Points on a hilly landscape, in no order, each with its height.
From any point a ball rolls to the lowest of the 2 points nearest to it. It stops when none of these is lower. Distance is the straight distance between rows; heights are no part of it.
Z_932: [-57  -8 -12  72   8  56  -3   2   3  72 -19 -26  55  15   5  -7   2 -24
 -11  18 -21  41  -2 -18  -1  -5  14  -9   8   0  56]  (h 440)
Z_135: [ -2  11 -37  13  -1  40 -17  -8 -10   5  17  -3 -38 -37 -50  48  11  10
 -31 -37 -27  -3  54  -5  62  24 -21 -21   4  10 -18]  (h 299)
Z_532: [ 26  51  -7 -29  20 -55 -45 -16 -41 -14  24  -7  -2  -4  17 -41   2  17
  -3 -44 -64 -18 -28 -74   8 -30 -25  10 -22 -29 -21]  (h 466)
Z_537: [-23 -12  42 -13 -15 -22 -40  -2  -6 -48   9  19   3  -8 -11  -7 -20  25
   5 -20 -37  39 -18  27  -1 -24 -52 -10 -31  42 -97]  (h 331)
Z_300: [-20  17  -1  26  11  61 -39  -8  -2  26  30   2  16   3   3   0   4 -51
 -33 -43 -84  21 -31  -1  23  13 -41   5  16   5  10]  (h 322)
Z_13: [ 32  47  -9 -39 -26 -64  -7  21 -21 -58  42  24  -6  46  12  -9 -21   1
 -35   0 -22   4 -27 -21   9 -27  -7  -7  12  -9 -20]  (h 189)
Z_188: [ 46 -19 -27 -36  41 -33   3 -22  22 -12   7 -34 -30 -48  14 -25  -4  53
  59  22  45 -26  31 -32  47 -63  46 -21   6 -12 -25]  (h 731)
Z_275: [ 19  47 -18 -34  43  -9 -35 -10 -40  28  35 -42 -11 -48 -19 -44   5  19
  32 -45 -26 -38 -13 -80  21 -27 -25  -7  14 -30 -37]  (h 461)
Z_143: [-36   5  36  47  -3   3   9   0 -30 -28 -17  15  56   1   6 -50 -49   1
 -53 -23 -54  26  20 -16  19  -3 -16   7  37  19  11]  (h 290)
Z_71: [ 26  -8 -48 -27  47  20   9 -16 -14 -15  32 -35 -35 -59   4 -19  -3  35
  48  10  22 -43  15 -33  34 -23  24 -20  31 -31   5]  (h 753)
Z_471: [-49 -65  30   0 -14 -15 -49   9 -12  11 -25  56  12  43  -8 -24  15  -8
  16  28 -16   6 -46  32 -48   0 -12  29 -52  14 -11]  (h 380)
Z_139: [  1  -1  31 -48  -3 -93  26  16 -12 -39   4  40  34  56 -42  -7  10 -28
 -46   6  90 -32 -12  -2  10  51 -14 -13  11   8  -5]  (h 231)
Z_6: [ 13  47 -54 -20  32  20 -45 -24 -33  17  25 -36 -42 -68 -28 -12 -15  16
   8 -51  -5 -24  11 -67  32 -13  -9   8  31 -21 -38]  (h 427)
Z_436: [-25 -15 -27  49   9  44  -6  12  11  77  19 -24  48  33  -1   3  49 -23
 -18   2   8  28  -9 -18  31 -20  -1 -13 -31  -4  57]  (h 464)
Z_298: [ -7   9  35 -26 -45 -22  -1  62   1 -48   2  27  -7  37   8   5 -34 -22
 -21   5   2 -10   7  -2 -36  39 -34  24  43   3   7]  (h 149)
Z_380: [-16  37 -10  27  24  56  21   9  45   9 -30 -18 -26  -7  23  36 -36 -15
  66  22 -18  -4 -19  58 -71  15  -5  11  15 -47 -14]  (h 236)
Z_629: [ -4  -3  11  28 -25  40  11  28  11   8  -5  20 -44  23  31  24   7   1
  25   8  -1   3  15  16  19  -7  14  23   1 -10  37]  (h 134)
Z_67: [ 28  23  16 -51  -6 -64 -34 -23   4 -42  49   8  17  15 -14  -1  13  24
 -43 -23 -50  50 -14   6  43 -38 -17 -14 -24  11 -71]  (h 192)
Z_160: [ 52  17 -24 -63 -20 -67   3 -26  -6 -50  44  22  -9  28  10  11  12   8
 -49  10 -34  34 -20  -4  23 -39  27 -12   1  -2 -41]  (h 133)
Z_822: [-13  19  -8   7   6  57 -14  14  11  52  10 -22  -3  -5 -32  43  66 -22
 -23 -11  33  14   0  18   3  37 -29 -16 -16 -27  -3]  (h 214)
Z_719: [ 33  37  -5 -17 -37  41   1  38  19  -2   4  -9 -35   8  44  40   2  -6
  25 -19 -28  -8  17  22  11   9  -1  23  32 -25  31]  (h 180)
Z_929: [ 32 -47 -25  25   0   4  53  -6  -1   8  -3 -38   0 -55  15  -9 -40   6
  -5  -6  19 -71  12 -15  10  16  39 -40  -5  27  69]  (h 350)
Z_912: [ 21  42  -9  -5  36 -47   7  15  14 -60   5 -41  34   3  15  -6   5   9
  11 -12  21 -36 -28 -22  -2   3  -2 -41 -24 -16 -11]  (h 411)
Z_22: [ 44 -21  -8 -37  15 -62  18 -49  29 -50  14   2  -1  26  19  44  24   6
 -12  22   4  37 -17  28   9 -39  41 -25 -31  15 -37]  (h 185)
Z_503: [ 26  14 -66  -3  33  45   3  -5   0  19  14 -22 -46 -38 -10   0  -5  18
  25 -15  38 -38  39  -5  19   1  26 -17  32 -29  23]  (h 773)
Z_690: [-31   3 -29  12 -17  74 -20  26   4  41  20 -13 -47 -13 -21  57  14 -19
  -8 -27 -10  -9  10  35  10  35 -36 -17  13 -23 -27]  (h 213)
Z_575: [ 18 -23 -25  26   7  -4  71 -31  10 -24 -54   1 -15 -33  -3   5  -5  20
  -1  34  43 -18   1  17 -35  -8  40  -1   3  22  12]  (h 566)
Z_873: [-17 -28  11 -14  21 -24 -42 -17 -20  29  -1  40 -21 -20 -28 -65  -4  63
  51  30  44 -13   3 -33   1 -36  -1  36 -14  -2   0]  (h 488)
Z_292: [ 54  41  11  -1 -39  56   9  36   5   3  12 -45  27 -10  48  27   3 -48
 -14 -47 -48  -4  16  24  30  18  -7  22  48  -6  27]  (h 227)
Z_121: [ 19 -42  13   4  40 -31   4 -37  35   5   5  15 -25  22   8  11  21  30
  40  16  55  18   8  12  33 -12  26  -3 -21 -16  11]  (h 694)
Z_589: [ 32 -31   6 -28  44 -46  -3 -34  49  -2  12 -18  -7  12  35 -19  -2  53
  84  21  74  -9  28 -11  54 -36  36  -7  -7 -22 -10]  (h 712)
Z_426: [-58 -39   3  19  22  13 -13  -9  -4  63  -9  37   5  12 -31 -14  44 -19
   2  37  13  15 -19 -12 -51  20   2  11 -41  -6  55]  (h 413)
Z_723: [ -7 -24  19 -35  -2 -56  17 -33  24 -45  13  23  -2   8 -26  36  21  12
 -34  25   7  37   3  23  -9  -7  -9 -32 -15  27 -67]  (h 234)
Z_645: [-50 -29   8  13  -7 -15 -20  -6 -13  29 -42  33  21  24 -14 -44  20  -8
   0  39 -10  16 -26  -9 -64  -3  11  45 -24  -3  44]  (h 396)
Z_215: [ 54  27  17 -31   1 -81  12   5  -3 -54   8 -27  29   3   1  10  -5  -5
 -23 -22  56 -77 -14 -18  27  23  -9 -24 -14 -22 -17]  (h 367)
Z_756: [-16   4 -10  47  29  44 -32   2  12  30  -5  -4 -20  31  17 -17 -11  -5
  32   0 -16  18  -7  21 -20 -22   0  22 -19 -25  28]  (h 178)
Z_909: [ 16  66 -27 -11   6   7 -39   0 -22 -15  26 -10 -19 -43 -39   7  17  20
 -29 -66 -41  -6  17 -28  63   2 -35   2   3   1 -40]  (h 370)
Z_344: [-40  19  20  -1  -7  47  -4  35  42  22  -7   0 -44 -13  15  29  -6 -14
  56  17 -16  10 -10  61 -71  33 -29  27  17  -7 -34]  (h 205)
Z_193: [-16 -49   0  27  19  20 -31 -14 -10  57 -23  43 -60 -17 -34 -29   3  52
  53  36  36 -16   9  17  -1 -12  -5  44 -24  -3  16]  (h 511)
Z_428: [ 13  12   5 -24  15 -16 -79 -39  -9  10  32  15  29  -6 -43 -17  40  16
 -20 -37 -47  28  -3  -1  48  -9 -17  -6 -46  16 -38]  (h 252)
Z_114: [ -5  23 -15  30  14  30  36  15  16   9 -39  -9 -24  -9  21  31 -38 -38
  40  16  -9 -60   4  19 -67  61   8  -8  51 -36  38]  (h 272)
Z_792: [-32   7 -13  -4  -5  65 -18  27  39  48  16   5 -69 -13   9  71  -2 -28
  42  -7 -10 -17  -3  51 -20  37 -44  -8  11 -45 -38]  (h 156)
Z_293: [ 14 -34 -12   8 -23  -7  68 -17  -7 -33  -8 -18  10 -36  -7  10 -17 -14
 -42  -7  -6 -44  12 -17  -2  32  18 -37 -17  43  36]  (h 389)
Z_470: [ 14  61  10 -36  25 -52 -31 -12 -18 -36   4 -35  26  -7  -6 -15  14  22
  14 -17 -18  -2 -47 -53 -25 -10 -24  -8 -27 -36 -36]  (h 441)
Z_801: [ 15 -52  15  -8 -37 -36  62  -6   7 -42 -20 -13 -14 -25   7  35 -62   2
 -17  -2  31 -59   5  24 -19  24   9 -41 -22  36  -2]  (h 432)
Z_170: [ 21  33  -5  14   7  41  -6  26   4  16  33  -9  38   4  -3  16  35 -44
 -36 -26 -39 -17  -7  -2  37  14 -43   9  23   3  34]  (h 279)
Z_14: [ 19  -5  23  21 -14  -7  40  26 -10 -20 -27 -43  90  40  47   9 -17 -18
 -16  11  -8  33  16  12 -16   6  34 -11  38   5  39]  (h 381)
Z_85: [-19  -6   0  23  17 -29   3  -7 -30 -13 -11  46 -29 -18 -23 -45 -17  53
  13  28  10 -20   4 -27  -4 -37  -9  10  -9  23  -2]  (h 513)
Z_58: [ 39   2   3 -70 -29 -63  38  47 -21 -31  14  39   7  60  -8 -20  -4 -43
 -72  19  53   3 -23   8   3  25  15  -5  10  18   7]  (h 150)
Z_876: [-15  54  29  32  17  40 -22   6 -14 -21 -34  -5  24  -8  18 -22 -41 -18
 -12 -38 -47  33   4  -8 -11   8  -5  31  38 -12   2]  (h 241)
Z_408: [  25   25   17  -26   -9 -113   14   -1  -13  -48    8    5   27   17
  -42   -9    2   -7  -28   -5   80  -73    4  -40   46   31  -15  -26
    6    2  -28]  (h 310)
Z_62: [ 21   3  -9  24 -14  13  53  18   8   0 -12 -25 -14 -28  23  22 -49 -16
  23   1  -8 -77   8  -2 -36  47  25 -15  15  -6  69]  (h 308)
Z_220: [-33 -17  -3  30 -70  43  53 -10  -4  25 -50 -25  13 -14  32  36  -8 -24
  13  21  -5  43  35  24  -2  -7  25  -1  29  26  14]  (h 607)
Z_914: [ 13   0 -24   6  19 -16  45 -15 -12 -36 -20   2 -16 -33 -13 -21 -12  48
  -2  26  30 -15  11 -14 -16 -44  26  -3  20  10   9]  (h 543)
Z_464: [ 16 -38  -6  -3  15   5   3 -24  25  17  14  15 -23   9   2  30  65  10
   4  18  12  35  22   3  45 -25  31  -3 -42   5   9]  (h 676)
Z_486: [ 21   2  26 -54 -45 -36  -1  73   9 -33  12  31   8  68  19 -19  -5 -41
 -38  16  50  21   5   6 -18  23 -11  15  28  11   2]  (h 79)
Z_254: [  6   3   4  57  24 -26  40   8 -28 -31 -24 -10  63   6  34 -25 -54  -1
 -22  -4 -31 -12   8 -26  -8   3  18  -7  53   6  56]  (h 340)
Z_656: [ -8  17   3  49  -3  51  26  10   1  21 -24 -55  92  13  29   7  12 -28
 -13 -12 -20  40  16  -5   8   1  19 -15  22   8  35]  (h 412)
Z_701: [-25  -6 -24  11  41  37 -32 -11 -16  61  19  10  19  -1 -34 -47  35   1
  -8  20  24  -9 -15 -31 -37  25   0  13  -4 -18  72]  (h 436)
Z_647: [-30 -55  57   8 -24  -8 -58  38   5 -13  11  43  12  46  16 -28 -17   6
  18   0 -33  25 -34  40 -11 -27 -33  18 -42  38 -59]  (h 363)
Z_935: [ 29 -23  -1 -29 -46   3  32   2  13   3   2   4  -8  23  17  38  51  -4
 -10  -5  35  33  28  24  24 -13  41   4 -28  16  -8]  (h 655)
Z_848: [ -4  21  -3  50  35  59 -14 -22   0  27 -32 -13   8   7  24 -33 -41  -3
   7 -11 -37  22  -1  10  -6 -21  27  35  29 -16  24]  (h 207)
Z_956: [ -9  -1  13   8  -3  31 -43 -26 -15   2  25  20  -7   2  -2 -25   0  -3
 -22 -47 -83  48 -12  18  46 -28  -6  16 -46  19 -51]  (h 297)
Z_461: [ -37  -19   27   14  -17   25  -20   -4    2    9   37    8   28   11
   20   -5    5  -43  -27  -24 -100   58  -21    4   21   -5  -27   20
    2   28  -17]  (h 334)
Z_619: [  1  22   6 -25 -13 -50  -3  16 -11 -56   4  39 -17  29   2  12 -18  14
  -9  21  20 -24 -18 -11 -22   1 -13   7  11 -18 -15]  (h 212)
Z_101: [-29 -52  -8  38  11  38   0 -36  -3  81 -36  17 -33 -30 -61   4  26  31
  10  49  36  20  -1  20 -10 -13   4  20 -25  17   2]  (h 533)
Z_418: [-66 -12  26  26 -52  41  18  26  19  33 -50 -10   9  -7  19  19   0 -12
  11  32  15  48  33  26 -48   5  13  34  35  14  -9]  (h 583)
Z_757: [ 13 -15  -2 -11 -51  38  57   0  17  16 -19 -37   9   1  23  35  18 -24
   0 -12  26  16  33  23  -2  15  42 -21 -21  16  19]  (h 632)
Z_259: [-17 -11  -8 -51  27 -16 -46 -20 -28  42   3  33   5 -13 -33 -77  48  27
  37  32  57 -20  -7 -39 -41  15  20  36  -3 -25  47]  (h 465)
Z_551: [-30   6  30  -9  12 -46 -32 -15 -15 -36 -12  23   0 -16 -48   5  -9  29
 -13  -6   0  14   0   4  -6   1 -36 -10 -35  25 -57]  (h 291)
Z_488: [-49 -27  -9  50 -32  47  15 -21   8  57 -44  12 -34 -20 -26  20  12 -11
  20  44   4  25 -15  35 -40  -4 -11  19  -3  17  -4]  (h 555)
Z_169: [ 21 -41  24 -24 -38 -21  62  13  27 -32 -17 -15   8  23  44  19 -59 -20
   7   6  40 -11  -1  34 -53  25  15 -38 -16  30  -7]  (h 462)

Where does a ball stop that starts at each point below?
Z_935: Z_873
Z_532: Z_486
Z_645: Z_160
Z_461: Z_160
Z_71: Z_873
Z_436: Z_629
Z_932: Z_629
Z_300: Z_629
